Each row is a point on a landscape with many valleys, with its height.
A ball rolls from a point to whichever of its 5 nearest points has the largest drop for the distance, and stops where none of them is lower. Distance is the straight distance between rows; heights are no part of it.
sipam height 70.7: [106 153  73  86 131 142  83 138 127 170  69 157  87  99 171  95  76]
Num height 22.5: [ 95 134 104 153 143 123 163 156 112 129 110 119 144 105 249 172  54]
vipu height 31.3: [115 145  79  72 121 134 119 146 152 106  90 130 101 132 162 138  67]
dafa height 55.3: [136 136 101  63 122 127  76 130 150 141 101 147 101 129  97  93 116]
nuza height 25.4: [128 120 151 145 148 129 165 126 132  85 184  84 155 178  96 186 170]
Seb height 22.2: [147 135 169 178 138 143 181  96 140  68 185  97 150 157  91 177 181]
rufet height 59.5: [130 134  97  78 125 123  61 133 139 166  94 152  98 112 109  73 115]
Kuli height 38.8: [ 77 114  53 143 179 123 167 152  95 152 105  99 146 130 185 177 111]
gub height 10.3: [129 111 166 169 129 127 125 118 109 162 147 119 132 116 109 108 174]
ket height 4.2: [133 130 153 176 149 137 140 109 133 157 136 133 109 118  87 131 193]
Vomi height 25.1: [152 118 153  96  96 119 107 138 128 100 130 128 133 144 126 112 108]
melub height 2.0: [172 129 183 128  96 114 111 116 160  96 151 150 125 121  85 100 146]
rik height 61.7: [161 141 142  90 113 121  82 115 188 126 130 173  92 121  68  85 157]
Zif height 23.9: [122 118 126 120 107 123 131 153  99 116 121 117 155 128 175 133  70]
sul height 15.2: [147 111 182 161 106 115 118 119 109 141 140 123 146 120 114  97 147]
fasi height 31.8: [ 67 123  77 162 167 123 162 158 103 159 102 117 145 113 231 182  93]
Mam height 15.1: [121 126 134 142 161 143 156 120 145 107 162  87 137 167  78 176 179]
kidu height 12.4: [121 139  99  94 116 132 135 154 132  93 108 127 133 125 182 150  50]
nizaz height 21.9: [110 113 103 128 170 141 147 128 124 131 147  89 133 158  96 167 175]
Fose height 29.1: [101 108 117 141 130 127 137 146  76 158 115 100 150 131 163 134 111]
dibu height 17.7: [115  97 146 145 125 128 123 140  87 160 127 107 148 124 132 123 131]
Rokel height 35.6: [151 123 141  77 101 124 103 136 149 101 134 132 127 134 106 112 112]
zuro height 62.8: [116 140  75  65 129 137  86 135 141 146  81 146 101 121 129 100  90]
Damim height 25.8: [175 146 195 180  88 117 136  91 145 115 152 175 120  94  88  85 157]
gavi height 7.6: [127 130 129 158 161 143 146 106 143 136 147 107 111 144  78 160 198]
datu height 17.1: [106 114 108 132 133 121 149 153  90 131 116 116 147 115 201 146  69]
numud height 3.1: [133 107 160 134 102 121 117 134  98 134 139 116 150 128 130 106 120]
dite height 49.8: [123 135  90  57 121 136 102 143 139 118 102 141 107 133 129 121  86]
Lisi height 11.0: [115 116 127 156 155 138 131 116 119 167 135 103 123 136 100 134 187]
kon height 20.4: [ 91 128  91 151 143 118 159 157  97 141 104 122 146 111 228 167  74]
Pavo height 28.9: [ 86 109  83 143 153 125 151 148  93 165 116 108 152 125 175 150 108]
tima height 15.5: [151 123 191 175 113 117 121 110 124 151 140 135 138 115 103  98 162]
dogu height 50.3: [131 130 103  61 120 133  86 142 152 122 105 150 111 136 105 104 114]
Timuf height 30.2: [116 118 107 122 161 133 165 132 127 101 159  81 144 175 100 177 175]
kape height 15.3: [115 146 103 118 110 130 153 156 127  96 105 127 141 119 210 158  38]
dev height 53.8: [184 159 173 137  95 118 129  94 187  90 149 196 108 106  67  86 155]
Soze height 13.9: [134 136 136 151 152 134 166 107 150  93 167 102 129 161  75 177 191]
diz height 28.3: [ 96 107 105 133 167 142 132 135 101 156 125  98 136 150 128 144 155]
veb height 29.9: [135 122 173 180 142 136 174 111 129  84 197  79 168 174 112 186 177]
Gones height 49.9: [ 94 107  75 106 170 137 161 145 121 111 137  81 158 164 121 186 146]
rabe height 21.4: [159 136 191 186 107 121 135  93 135 141 147 154 134 106  98  95 173]
Mis height 58.5: [147 133 115  76 124 127  74 123 161 130 111 158  96 129  82  89 139]
sisod height 48.9: [165 141 149  94 105 123  94 115 172 107 136 154 106 129  75  96 152]
dus height 18.8: [136 110 147 110 103 120 118 139 109 114 128 120 147 140 145 118  94]
lat height 14.5: [147 149 160 197 139 136 146  79 131 146 139 158 106  95  77 116 190]
bom height 65.8: [126 142 101  95  99 129  81 131 101 169  82 170  89  92 180  51  68]
simu height 1.6: [103 135 106 137 119 129 160 153 111 118 104 130 150 118 229 163  47]
zunu height 24.6: [165 125 181 133  99 110 115 116 131 115 148 132 130 124 101 104 140]
zumo height 11.3: [167 161 188 191  94 115 151  72 149 111 153 197 114  91  87  88 163]
mobo height 62.3: [121 138  88  77 125 135  69 133 126 168  87 154  91 109 137  74  96]

Call two points neighbours if one is among the 5 nearest of the other. Go from one point of each pair to the other, from neighbour to neighbour, staying as low as possible. Name the highest point that can't be avoided.
numud, ket: sul
numud, simu: Zif
zumo, ket: lat

Where does a ball stop that starts at each point below?
Rokel: numud
Gones: ket
dite: simu
fasi: simu
Fose: numud
